Each row is a point on a landscape with many peaks, with its height.
A climber steps from a point to whichever of its 2 nearest points has the largest rise for the distance, and stops where none of them is higher. Distance is the straight distance between rows; heights are no part of it.
<676> height 49.3: [  2   9 -20  -6   6   3  -3 -13  -5  -8  17 -14 -12 -13  14  -1   2 -11
  -9   7  -1  -1   2  -8  -7]
<803> height 7.3: [ -8 -14  -1 -12   7   3   6  -5 -16  10  -5 -15  -6 -14  12 -12   0  -7
  10  -4  -5  -2  -1 -15 -16]
<664> height 31.2: [ 10 -29  18  -6  -6 -20  12  16   5  -6 -10  -6  -4 -15   3  19   5  12
  -3  23 -12   8   6   9   6]
<1049> height 47.6: [  1  27  -8  14   8  -8 -14  10  22  12  -1   6  11   1  -3   8   5   5
  -2 -11  -2   9  12  -3  -5]
<1523> height 32.3: [ 30   6  -3   4 -19 -12  -4  -9   7 -16  11  -8   1  -5  11   8   0  -1
 -16   0   4  -3  -1   2   2]
<848> height 46.4: [ -6  17  -7   9   0  10   1   7   6 -11   3   6  -6  14  -3   7  -2  -1
 -11   0   1 -17   2  -4   0]
<1746> height 32.5: [  3 -11  -5   3   6  13  -8  -7  -8   7  -8  -9 -14  12   7   5  -3   2
  10   4  -4  -3  -5   3  -2]
<1668> height 25.1: [  2 -37   5   9 -15   1   7  12   2  -9  -5   4   4  -3  -1  12   6   4
  -9   8  -5   0  -4  13  -2]
<945> height 41.5: [ -3  21  -5  -4  17  12   0  15  -5   6  -1  16 -10   7   3   0   9  -3
   4   2  -3   4   2   3   3]
<1189> height 12.8: [  0  -9  -1   9  -2   8  -8   0   9   5   3  -4  -1  -5  11  -3  -2  -3
  -2  -6  12 -12  -7 -15  -9]
<242> height 6.2: [  6 -14  26 -15   4   9   1 -10 -19  -1  10   1   5   4  -3  -5 -12   7
   3   0  -3  15 -10   9  -4]
<1300> height 20.5: [  6  -6  16  -3   0  -6  -8   1  -7   2  -2 -22  -3 -26   3  -7   7   6
   5  21   9  -3  -6  -5  -3]
<1075> height 4.6: [-12   3   8  -1  -4  12   3  10  -2  15  -3  19  -2  11 -12   2   6  11
   3   1   1   1   7   8 -11]
<308> height 30.0: [ 13  14  -7   2 -12  -3  -8 -10  -4 -15  16  -8   8 -12   7  -3  -2  -9
 -11 -10   3 -10  -1  -5   5]
<31> height 0.7: [ -4  16   3   5   9   4   7  13   8  12 -12   0  -1  21   3  -7   5   6
  14   6  -7   1  -6  -7 -13]
<1142> height 13.1: [-13   9  -3 -12   9  22   6  -4   0  10  -2  -6   3  10   9  -8  -1   5
  13   1  -7   0  -8   6 -12]
<179> height 44.9: [ -6  16 -12   9   4   5 -10   4  21  11   2  -6   9   9   1  -3   7  -2
   4 -12  -5   0   7  -8 -10]
<951> height 12.7: [-14  15  12 -10  11   5   6  -2 -10  13   3   7  11  18 -12  -7  -2   7
   9  12  -4   8  -8  11 -11]
<1057> height 22.9: [ -7  -8  -5 -21  12  -2   4  -7 -14  -8  -4 -28   2 -20  15 -13   1  -6
  -1   1 -14  -7  -3  -2   8]
<1132> height 25.3: [ -3 -10   1 -10   0   4   3   1 -11 -15   0  -1  -5 -14  -8 -10  -3   6
  -7  11  12   5   0  18  11]
<1671> height 50.5: [ -8   5   2 -10   2  11  -6   0 -10  19  -9   5   3  15  -2   0  -6  12
  11 -14 -11   8   6  18   4]
<1241> height 44.6: [ 11 -20   1  -1   3 -15   2  13  12 -18  -6   0   0 -14   1  -6  -5   6
  -7   2   9   5  -1  12  12]
<1458> height 35.3: [ 18  -9  -6   7 -14 -22   1   1  10 -17   5  -2   0  -9   6  14   1  -1
 -22   6   0   7   1   9   7]
<1714> height 50.6: [  2  30  -4  14   6   1  -7   0  15   7   9  16  11  -2  -2  14  -6  -2
   2 -19   6   6  13  -5  -1]
<1617> height 23.1: [ -2  12  13   2  -1  -6  11  12   3  18 -25  22  -2  10 -10  16   4  16
   5  13 -11   6   4   6  -2]
<1719> height 48.7: [-10   1  -3  -5   4  -3   3  -9   3  -2  -3   5 -12  19   4  -4  -8   0
  -4   0   3  10  -5  -9  10]
<50> height 27.0: [-20   8  -1   2   3  15   1   4   1   6 -10 -11  10   8  -7  -6   4  -9
  -3  -6   7 -12   2 -13 -10]
<682> height 35.9: [  7 -20  21 -10   0 -20   3  11   3   5  -5  -8  -1 -15   4   4  -1  21
  -2  20  -3  13   7  19  10]
<1017> height 37.3: [ -9  20  18 -13  13  11  -4   9  -6  16 -19 -12  19   7  -2   1   1  12
   5  -7 -18   5   3   0 -19]
<403> height 18.4: [ 22   7   5  12  -2 -14 -12 -17  -8 -10  23 -12   7 -24   0  10  -5   1
  -5  -3   9   4  16 -10  -3]
<83> height 42.0: [ -5   7   3  -7  -6  18  -1  -4  -5   3  -5   1  -2   2 -14  -3   8  -3
  13   0   5 -19   0   0  -3]
<675> height 30.4: [  1  27  10   1   7  -3   4  13   4  17 -23  12  -3   0 -10  -3   8  18
   3  15  -4   2   8  -4  -8]
<1743> height 56.4: [-15   8 -10   9  -9   7   4   2  -4  -8  -2  -2  -2   6  -4 -13  -5  -4
   2  -8   5   2  -3   2  15]
<1096> height 47.7: [  7 -29  12  -3   6  -2  11   8   2 -17  -4   5  -3  -4  -7  -8  -7  10
   0   2   2   5   3  11   8]
<815> height 14.4: [ 10  -6   1   8   3  -3 -14  -1  -9  -4   8  -4 -12 -21   3   1  -5  -7
   0  -5   7  -7   5 -21   8]
<648> height 38.4: [ 14  -3  -2   1 -14 -22   2   6  14 -15  -2 -18  -4 -11   4   3   1  10
 -17  13   4   8  10  14  11]
<1642> height 49.1: [-16  34 -12 -16  12  -4   4   4   7  10  -9  -2   6 -12  -2   5  14 -11
  -1  -6 -10 -10   9 -12 -18]
<1310> height 11.4: [-11  -8   5 -10  10   2   3  10 -10  -5  -6  13  -8  11  -1  -8 -13   7
   6 -13   6   5  -4   0  -3]
<878> height 6.6: [ -8 -13  -3   0 -10   2  -3   3  -6   6   0  17  -4   5 -14   3   6   3
   0  -5   7   3   7  15  -3]
<270> height 23.7: [  0  -8  15  -6  -5  13   1  -5 -16  12   4  -3   0   9  -4 -10  -9  11
  14  -5  -8  -4   0   0 -12]
<1307> height 16.5: [ 18   3  -5   6   5 -14 -11 -10  -6  -3  15 -10   3 -24   5   0  -9 -11
   0  -6   9  -4  11 -18   2]
<1412> height 36.2: [ -5  18   9 -11  28  12  -5  14  -5  14  -6   8   1   3  -1  -1  14   1
   9   3 -12  -3   4  -9  -8]
<1507> height 17.2: [  1 -14   5  -3  13   9   0  -1 -15  -7   2 -20  -9  -6  14 -12 -11  14
   2   9 -12  -5  -3  -6   5]
<141> height 26.7: [  6  16  -9  10  -9  -8  -5  -3  -5  -5   5   7  -9   5   1   9  -3 -10
   3  -8  -1  -7 -10  -6  11]
<1704> height 53.5: [-12  23 -21   5   1  -2   4  -6   2  -5  -1 -10   0  10   0  -5  -8 -11
   6  -6   0  -3  -4  -8   3]
<508> height 64.5: [ -9  13  -6  14   2   9 -10   4  15   5   1   8  10  10  -1  12   4  -2
 -16 -11   1   8   8   4  12]
<1808> height 24.4: [ -6  -6   5 -10   2  12  16 -12 -11  -1  -3 -25   5 -14   5 -23  -3  -2
   7  12  -1  -4  -4  -5  -2]
<1770> height 44.1: [ -4   8   2 -18   8  16  -2  -2 -21  23  -8   1  -1   9   6  -6  -2  -1
   9  -8 -11   1   7   1   2]
<392> height 41.8: [ -6  33  -8   6  17   0  -2   6  12   8   2   1   9  -3   3   8  -3  -6
   0  -5  -4 -15   7 -20  -7]
<1449> height 7.8: [  8 -19  22  -9  -4  -2   1  -1 -17  -6   2  -9  -2  -8  -2  -5 -14  19
   6  -1  -4  19  -2  17  -1]
<1121> height 32.4: [ -3  33  -3   1   5   1  -9  18   8  16 -17   5  10  -5   2   3   8   1
  -4  -1   0 -10  -2  -2  -4]
<285> height 34.6: [  7 -15   3   4  -6 -21   0  17   1  -1  -8 -14  -7 -12   4   2   2  16
 -10  17   1  15  10  20   9]
<332> height 27.8: [ -2  -4  -9  -7  -1   2  -4  -1  -1  -8   7 -15   4 -22   9 -14   4  -6
  -6   1   6 -13  -6  -6 -10]
<1824> height 29.8: [ -7   3  -9 -14   5   8 -10   0  -5  -4   3  -5  -2  -1  10  -3   4  -7
  -7  -9  -1 -13  -3  -8  -3]
<1690> height 27.1: [-18  13  -5 -10   7  -1 -17  -7   2   8 -11   1  -3  13  -5   9   1   3
   9 -12  -5   4  -2   0   3]
<51> height 43.7: [-16  33   3 -11  13   2   2  10   1   7 -22  -6  -1  -8  -4   2  13   4
  -2   0 -14  -3  11 -18 -15]
<377> height 53.8: [ 10  -7  -7  -2  -2   2  -6  -5   3 -12  10   0 -12  -6   2   0   5   1
 -12  11   9   0   2   5  -1]
<130> height 17.8: [ -8 -21   6   2 -13   0  13 -10   4  -8   6   5  -8  -3  -4  -1   1  12
   2  14   0  14  -6  13   1]
<1155> height 18.0: [ -1   9  -3   2   7 -14 -11   3  10   7   1  22  -7  10  -8  17   5  -5
   3  -8  -2   4   4  -3   4]
<56> height 28.6: [  5  -8   4  -9   2   6   5  -6 -18  -1  -2 -17   0  -9  -4 -17  -3   5
   1  20   7   3   0  11   4]
<1246> height 63.1: [-13  10   4  -4  10   9  -9   5  -4  12  -8   5  12  13   0  -2   2  -2
  -8   2   0 -10  -8   1  10]
<1635> height 61.2: [ 17 -20  -1  12 -18  -6   3   9   0  -5 -11   0  -1  -5  -6   0   4  -6
  -9   1  12  -1   4   9   9]
<315> height 8.2: [ -4 -19  -2   4  -5   5  -6   2 -14  -5  -5   1  -8   3  -6   2   0   3
   1  -7   3  11   4  12   6]
<158> height 60.1: [ -4 -27   3  -2   0  -2   4  -2  10 -10   3  16   6  11  -5  20   9  -3
  -7   8 -16  -8  -8   6  10]
<1242> height 37.1: [  1   0  -6  -1  -6   7  -3  -7  -8  -5   6   1  -4 -11 -16  -9   5  -7
   6   6  13 -14   3   3   6]
<890> height 37.9: [ -9  -5  -5   4  -3   3 -12 -10   0  -2   1   0  -4  -5   3   2  -3  -6
   1  -6  14   8 -14   0   6]
<294> height 54.3: [  9  14  -3  12  -7  -4  -3  -6   0   2  12  22   6   0  -5  19  -8 -10
  -7 -18  15   5  16  -4   0]
<159> height 15.7: [ -5  16   7  -1  17  -9  -6  13   9   8 -16  23  -3   5 -11   9   6   1
   5  -5  -2  12   6  -2   8]
<510> height 42.1: [  1 -20  -2   6   4  -8   2   9  11  -7   3  18   3  -4   2  -4  -5  -5
  -2  -5   9   6 -10   6   9]
<1151> height 51.1: [ -6  25  -9   6   3  -7  -2   4  13  -4  -6   2  -2  16   2   2  -1  -5
   5 -13  -2   9  -6  -5   6]
<74> height 27.6: [  3 -36   2   4 -12 -13  12  10   7 -12 -11  -5   2 -13   3  16  -1  10
  -9  13  -9   6   4   9   9]
<170> height 48.2: [ -6 -10  -4  -3  -2  -6  -4   8  -2   0   4  -1  -1   9  -5 -21   0   6
   6  -6   4 -11   2  -5 -14]
<765> height 46.2: [ 15  12 -16   3   2   1  -7 -19  -5   1  26  -5   0 -10  16   5  -1  -9
 -10  -2   1   0  11 -12 -12]
<698> height 19.8: [  0 -17   5   8 -14 -14   8  -6   6 -11  -1  -6  -9 -11 -11   2   1   7
   1  18  10   9  -3   5   2]
<1377> height 45.0: [-15  28 -11  -9   2   1  -3  -6   7   8   2  -4  11  -8   6  13   7 -15
 -10 -16  -1  -9   5 -16 -23]
<92> height 20.6: [ 16  18   1  14  -9 -16  -5  -4  -6  -9  18 -24   3 -32   1   8  -4   6
   1   2   6  -2  19  -5  -4]
<761> height 30.7: [-21   1   3  -3  10  12   5   2 -17   8  -5 -10   7   5  -4  -6   0  -7
   9  -5  -7 -11  -3 -12 -13]
<172> height 46.3: [-13   6   4 -11  -4   3  -1  -5   3   7  -3  13 -10  20   7  -1  -1  14
  -5  -2  -9   2  -4  -3  10]
<634> height 28.7: [ -2  31 -11   8   2  -4  -7   6  11  13  -9   7  14   5  -8  10   0  -7
  -3   0  12 -11   3   2  -4]
<90> height 15.5: [ -5  -2   8   3   1   6  -1  -4  -1   3  10  -5   0   1   6 -17  10  -6
   6   4  -4 -10 -14 -23  -2]
<1082> height 35.8: [  9  -6 -17   8   3   3  -9   3  -2  -7  -3 -14 -10   2  12   1  -2  -3
   5  -1   0  -2  -9   4  -1]
<1797> height 40.6: [ -6   3 -18  -4  11   8   9   2   6  -1   3 -14  -2   0  13 -14   7 -11
   6  -9 -12  -5   5 -12 -11]
<845> height 25.6: [  0   2  -2  -2  -3 -11  -6   4   0  -9   6 -24   5 -38   6  -5  -2  -4
  -6  -4   9  -9   7 -12  -8]
<462> height 25.5: [ -4   8  -8  12  -5  -2  -6  -3   7   8  -2   8   8   8 -12   8  -1 -13
  -1   1  16  -8  -6   3   2]
<1628> height 23.3: [  6  14  -4   9  -7 -12   2  -3  -4  -8  17 -30  14 -42  10   2  -2  -2
  -5  -3   2 -10  15  -8 -13]
<864> height 59.2: [ -7  -6  -8  17 -10  -3   3   4  -1 -18   3   0  -2  -6  -7  -3  -7  -1
 -12  -6   9   7   1   6  16]
<348> height 37.6: [ -4  31   6  -1   8   2  -2  20  -3  13 -28   0   6 -11  -2  -4  11  10
  -7   6  -8   0   7 -11  -9]
<827> height 26.9: [-15   4  16   0   5  20   3   5 -18  13   0   0   9   8  -9  -7  -4   6
  12  -8  -7  -4   1  -3  -8]
<1788> height 52.1: [  6  -4  10  -2 -13   2   5   2  -1 -19  -3   3 -11   7  -4  -4   7  -2
  -6   3   9  -7  -8  -7  -1]
<1592> height 32.8: [  6  -6  -3  -6   7  14  -4  -5 -14   1   0 -12   3 -11  -4 -15   5  -9
  11   7   2  -5  -3  10  11]
<821> height 48.4: [  3  -5  17  -2  -4  22   0  -4  -2   7  -7   9   1   9 -12   1   7  -2
  14  -3   3  -6  -2   6   4]
<681> height 24.5: [ 15   3 -15  12 -11 -17  -2  -7  -5 -15   6  -4 -18   0   1  15  -5  -3
  -2   6  -1   2  -5   3   8]
<601> height 67.9: [-10  17   1   5   8   0 -16   5  11   9  -3   7  12  14  -5   7  13   2
 -13   1  -6  -2  -2   1  10]
<509> height 12.6: [ -5 -26   5  -7 -13  -6  13  -8   4   3 -14  15  -5  13  -1   8 -11   6
  -4   3   4   0  -2   1   2]
<1569> height 49.6: [ 32   2   1   8  -3 -14   2  -5   9 -13   2  -9   0 -16   1   6 -11  -6
  -7   2  22   2  14  -5   1]
<1033> height 2.3: [ -3   6  -5   6   8  -5   9  11  18   3 -14  12  -5  23  -6   7   2   3
  11   1   1   7  -1   4  -9]
<653> height 10.0: [  1 -13   1 -10   8  -3 -11  -5  -8   9   2  -1  -6  -7   4 -10   1  -5
  15  -1   8  -5  -7 -14  -9]
<617> height 51.2: [ -2 -19   7   0 -10  -9   3   2  -8   9   4   9  -1  14  -8 -17  -1   9
   0   5   2  -4  -1  -2  -5]
<79> height 1.2: [ -3  10  20   9   8  11  11  14   2  18  -9   6   5  22  -1  -6  -5  15
  10   1 -10  12   0  -3 -12]
<427> height 43.6: [ 15 -12   8  -7  -7 -14  -1   2   1  -3  -2  -9  -5 -12  -2 -20   2   8
  12   7   3  -2  -2   4   9]
<760> height 24.9: [  6   2   6  -5 -11 -14 -14  -2  -2  -4   1 -24  -6 -22  11   0   5   5
 -12  15   8  -6  -7  -6  -5]
<586> height 13.0: [-11   0   7  -6  13  -4   4   9  -4   1  -8  23 -11  18 -10   4  -5   5
   6  -6  -3   7   4   0   5]
<384> height 20.0: [  1  -5  -9   8   0 -12   4   0  10   2   2  20 -13  16  -3  20   3  -5
   7   2  -9   1  -1  -2   5]
<701> height 54.5: [ 25  -8   2  12 -10  -7  -1   2   9  -7  -2 -10  -4 -17  -8  -5   0  -5
  -3   6  15  -2  14   0  14]
<1194> height 61.7: [ -6   1 -11  13  -5   3   1  -4  13 -11   8  13   5   2  -8   7  -5  -7
 -11 -12   8   9   9   8  14]
<637> height 14.5: [-18   2   8   2   4   5  16   4   5   7  -1  21  11  16 -12   0  -1  10
  -2  14  -6   0  -4  15   9]
<782> height 54.6: [ -4   2  10  -2  -1  12   1  -5   9   9   0  20   6   5 -14   5  14  -8
   4   7   6   2  -4   9  13]
<926> height 42.2: [  9  -1 -14  -2   1 -16  -5   2   2 -14  -4 -22  -7 -10   4 -11  -3   3
  -9   7   8  10   7   8   4]
<1234> height 28.2: [ 13  21  -8   7 -11  -5  -1  -9  -5 -11  14   8   4   7  -3  10   0 -13
 -12  -5   4  -6  -1   0  11]
<1734> height 40.2: [ 19  -9  -9  11   1 -19  -7   6   7  -9  11  12   6  -3   1   4  -2 -14
  -3 -10   8   5  -6   4   1]
<1699> height 43.5: [ 12  20  -6   6   2   2  -6 -15  -6   1  23   4  19  -6   8   4  -2 -13
  -4 -17   8   1  11  -8  -8]
<527> height 14.6: [-12   9  -3 -10   9  12   3  -1   1   1   2   7   3  12  -5  -7   5   1
   9   9   4   2 -12  16  -8]
<1256> height 8.7: [  8  -7   1   0 -10  11   2   2  15  12 -11   9  -2  18   7  -2   4   3
  -1  -1   3  -8  -2   3  -1]
<717> height 17.5: [  1 -15  12  -5  -5   5  18  -7  -1  18  -5  13   4  22 -10   4 -15  10
   9   1  -2   9   5  12  -7]
<632> height 22.2: [ 10 -19  -7   9  -8 -14   4  -4   6 -10   2   5 -15   3   0  16   0   0
   1  12  -5  -3  -7   3   5]
<380> height 47.5: [ 11 -18  13  -4 -12  -9   3  -1 -14   1   4  -3  -5   0  -3 -17  -2  15
   3  12  -5  -6   0   2   1]
<911> height 14.2: [-10   2  -3   4   5  11  -4  -5   6  12   6  -5   7  -8  16  -5   5 -13
   4  -4  -2 -12 -14 -20  -6]
<756> height 17.1: [  5 -10  13   1  -6   1  -5  -5  -9   1   6 -13   0 -12   6 -18   9   0
   5  14   1  -7 -16 -10  -2]
<1574> height 40.4: [ 17 -12   5   0 -11 -13  -3  -3  14  -7   7   2 -12 -13   3 -10   1   5
  10  -1   4  -2  -3  -7   4]
<1677> height 9.9: [ -8 -17   4  -8   1   3  -1  -4 -17   0  -5  -2  -5   3  -1  -8 -16  10
   1  -4   7   6  -2   6   0]
<422> height 58.7: [ -5   0   1  -3   8  10  -3  -4   5   8   2  11   9   5  -4 -11   3  -8
  -2   3   9  -2  -6   3  17]
<687> height 45.8: [  9   5 -23  -3   1  -7  -9  -8  -8  -7   3 -24  -6 -13   8  -2  -1  -8
 -11   7   4   0   7   1   0]
<1116> height 36.9: [  1  -4  -4  15  -5 -10  -6   6  18  -6  13  20  13   3  -8  12  -1  -5
   2 -17  -2 -10  -5   3   8]
<1538> height 42.6: [ -3  -1 -18   2   8   7  -5   1  11  -4   5 -13  -5  11   3 -10   8  -3
   7  -8  -2   6   5  -4 -15]
<1826> height 30.1: [-20  25  -7  -6  12   1 -14   2  10  15 -18 -10   4  -1   3   5   5   9
   9  -8 -15   2   1  -4  -7]
<619> height 49.0: [  1  12  -4  -2  -7   9   5   4  -4 -24   3   1 -15   1   0  -1  -2  -5
  -9  -6   8 -10   0 -10   0]
<929> height 21.9: [  0 -11  -2  13  -7 -12   0  -3   8 -10  -2 -10   0  -5  -4  -8  -6   1
   0   9  16  -3 -10  -2  -1]
<691> height 9.1: [  9 -11  -4   6 -24 -12  10 -12  20 -15   6  10   3 -18  -1  17  -9  -2
  -2  -3   7  -2  -2   7   7]
<1382> height 34.4: [-12  -7   2   7  15   8  -2   3 -18  -5  -3 -10  -7   4   0  -4  -2  -6
   4  -1  -1  -3  -5 -17  -4]
<109> height 43.9: [ -9  12  15  -4   8   8 -10   2  -1  20 -24  -2  13  14  -8  10  -3  18
   4  -6 -12  13   6  10  -2]
<343> height 2.7: [ -3   5  23   1   3  17  10  11  -1  15   0  15   9  16 -10   1  -7  20
   5  -2 -12   5   7  12  -8]
<904> height 21.0: [-10  -2  -9 -15  13   6   1 -12 -14   1  -6 -18   2   2   9 -11  -3 -10
   9  -6 -17  -6  -6  -6  10]
<857> height 5.7: [  7 -15  -6   8  -5   3  14   3  10   6  -9  14   4  14  -3   8   8 -11
   6   7  -6   8  -4  14  14]
<449> height 18.9: [ -2  -9   1  -8  12   1   1  -4 -28  -4   1 -21  -1   0   5 -13  -8   3
  12   2 -16   1  -9   1   0]
<444> height 61.1: [  1  11 -12  16  -6  11 -16  -3   5  -5  11  -1  -1   6   4  16   1  -5
 -10 -17   0   1   8   1   0]
<1583> height 39.9: [ 11 -12  24  -9  -4 -17   0  11  -6  -2  -6 -13   1 -16   1 -14  -1  16
   4  11   2   8   0  12  12]
<882> height 15.4: [ -6 -25   0 -13  -9  -7  22   2  -1   2  -6  25   2   8  -1  14   3  -5
   7   6 -15  14  -4   5   2]
<1620> height 24.3: [-18  -7 -10 -14   2   5  13  -9 -16  -6   0 -23  -2 -26   8  -8   8 -10
  -6   0 -12  -8   1   0  -7]
<239> height 37.0: [ -8   0  -4   5   6   0  -2  -3 -10 -14   5 -17  -8  -4   1 -13   3  -8
   3   2  -1   9  -8 -12   5]
<26> height 16.3: [-11  -7   3  -3   1   6  14  -2  -3  -5   3  14   1  10  -9  -6   0   3
   6   8   2  11 -10  18   6]
<33> height 23.4: [  3  -4  -8  12  -6  -9  -2  -9  12  -7  11   5   4  -1  -4   8  -9  -5
  -4   4  17 -11 -11   1  -6]
<1052> height 49.7: [ 10 -11  -2 -12   2   5  -3  -3  -7   1   7   9 -16   3   2  -9   6   4
  -1   5  -3   1   8   4   6]
<1701> height 4.0: [ -1  -1   3   3   3   4  10   3   8   8 -14  10   2  24  -5   9   6   0
  14   5  -8  18  -7  19   4]
<276> height 12.5: [  7 -22  10 -13  -6  -6  21  -8 -14  -3  -2  11   0  15  -9   6  -6   1
   6   8 -14  17   0  14   4]
<1206> height 7.2: [ 14 -13  -4   7 -10   6  10   4   2  13  -3  12  -9  15   5  -3   7   1
   6   6  -6   1   0   8   7]
<1457> height 26.1: [-13  -2 -12  -5   2   7   9  -5  -5  -2  11 -16   5 -23  11 -12  13 -15
   1   3  -8 -14 -12  -4 -10]
<836> height 9.8: [ 16 -26  23 -14  -4  -8  11  -3 -11  -5  -2   0   0  -3   0   3  -2  10
   0  10  -9  24  -2  17   5]
<487> height 41.9: [-10  18 -13  -1   3   0  -7  -9   2   5  12  -3  10  -7   6   0   2 -19
  -5 -16   7   2   4 -17 -11]
<1284> height 54.1: [ 16  -5  -8   6  -4 -10   0  -6   6 -14   7   1   0 -19  -2   9 -20   0
 -13  -3  21  -1  14   4   7]
<774> height 14.7: [ -8 -15   7  -3   0   3  11  -6   6  14 -14  18  -4  23  -5  11  -6   5
  -5   6   1   6   7   1   1]
<912> height 31.9: [-11  14  -6 -16  16  10  -6   6  -2   8  -1   1   0   3   5  -2  11  -4
   1  -5 -13 -16   5  -9  -7]
<1558> height 17.9: [  1 -20  -7   3 -15 -13   7   3   9   1  -3  20  -4   9   2  24   9 -11
   1  -2 -16   7  -2  -3   3]
<1428> height 10.6: [  1 -19   2  -6 -22  -5  13 -10  17  -9  -3  16  -3  -6  -3   9  -2   0
  -3   2   4  -4  -2   3  10]
<842> height 28.8: [ 22  12   6   1 -16 -21 -11   1   7  -6   4 -19   3 -22  13   6  -1   5
 -14   9  10  -6   0  -1   2]
<1849> height 38.3: [ 14   2  -6  23  -6  -9 -12  -1   7  -1  20  10  13  -2  -3   6  -1 -10
   4 -17   4  -3  -1  -1   1]
<1651> height 50.9: [  3 -21  14   4   7  13   0  10  -3 -14   8   0  -2  -5   1 -14   0   9
  -3   2   2  -2  -5   2   4]
<4> height 63.8: [ -7  -6   2   2   5  -7 -10  -3  15   4   5  15   8  16  -4  15  11  -2
  -6   4  -9  -5 -13   7   9]
<754> height 51.0: [ -3  11 -19  -2  -1  -7   4 -10   2   0   4  -2 -11   9   7  -8 -12  -5
  -6   2   7  -2   2 -11   5]
<399> height 12.4: [  7 -17   2   2   8  -8 -12   0  -7   2  -3 -16 -10 -16  11  -7  -6   0
   8  -2   0  -8   0 -20   3]
<851> height 55.6: [  7 -17  10   2 -21  -3  10  11  -3  -9 -11   7  -1  12  -5  -5   4   1
  -9  -1   5  -7  -5   3   1]
<497> height 10.3: [ -3  20  21 -12   4   6   7  -2 -16  15  -2   5  14  21 -14   7 -17   9
   3   6  -9   6  -7  14 -10]
<398> height 40.0: [-10  15  -4   4   3   0  -9 -10   7  -5  14   5   5   1   2   2   1 -12
  -7  -9  10   8  -8  -9   5]
<1125> height 33.1: [-17  20   6 -13  13   4  -4   5   0  22 -22 -14  15  -7   7  -1  13   9
   4  -7 -28   4   2  -4 -14]
<447> height 45.7: [  2   4  -9 -10  10  13   2   1 -11  11  -1   3 -13   8   7 -14   4  -5
   4   0  -5   3   8  -3   6]
<833> height 13.4: [-12   2  -4   2  -3   8  11   9  12   4   0  25   2   8  -3  -1  -3   6
  -4   4   4 -12  -1  12   8]
<62> height 53.4: [ -4 -13  12   6   4  17  -1   6  -4  -3   4   4   3  17   2  -3   4   6
  -8   5  -3   0 -12   2   1]
<813> height 38.6: [ -3   8  -4  11  -4  -4  -6 -13   0 -12  18  -9  -3  -6   2  -8   3 -11
  -1  -5   1  12  -5 -17   8]
<1081> height 20.7: [  5   0  18 -11  -7  14  15  -8 -14   8   0   3   0  17  -8  -2 -24   9
  11  -6  -2   5   0   9  -6]
<1498> height 38.5: [ 20   2 -15  14  -3  -6  -5   6   7 -18   8  -9  -6  -9  12   3  -5  -3
   1  -5  10   2  -4   5 -11]
<396> height 10.7: [ -1   2   4  -2  -4  11  -6  -1  14  12  -7   5  -6  11   0   3   3   0
   4  -5  12 -11   1 -13 -15]
<1293> height 4.5: [ -9  -8   7 -16  15  14  21  -2 -23  13  -4 -10  -2  -4  14  -4   4 -13
   5  -9 -21   3   2 -10 -18]
<1262> height 40.5: [  9  12 -20   7  -1  -1  -4  -1   8 -12  12 -11  -5   1   9   1   0  -9
   5 -13   4   4   3  -6 -19]
<1430> height 56.2: [  1 -22  19  -4   3   9   5  -2   2  -4   1  11   6  23  -5   7   3   6
  -7   5 -12  -1  -6   4   7]
<1577> height 58.1: [ 11   0  -7  15 -12  -2   1 -13   2  -6  14  11   7 -14  -6  13  -9 -10
  -9  -9  18   6  14   5   6]
<742> height 57.7: [  7   3 -17   7  -8   2 -14 -16   6 -10  17  -7  -4  -2   3  11  -1  -1
 -14  -3   7   1   7   8  -1]
<475> height 44.3: [  2  21 -12   4  12   6  -4   3  10  -7   8  -3   3   8   8   8  -5  -9
  -4  -9  -1 -18   2 -13  -8]

Call two points neighbours if one is among the 2 nearest of the other. Go from one point of each pair to the other, from neighbour to neighbour, staying as high as possible. Name the lowest point that can't be avoided.
<601>, <1671>: <1770>
<676>, <1642>: <487>
<1635>, <1577>: <1569>

For each start below, name the point where the climber stops.
<343>: <384>
<653>: <332>
<1116>: <601>
<130>: <1642>
<1701>: <648>
<1849>: <601>
<1808>: <601>
<1824>: <601>
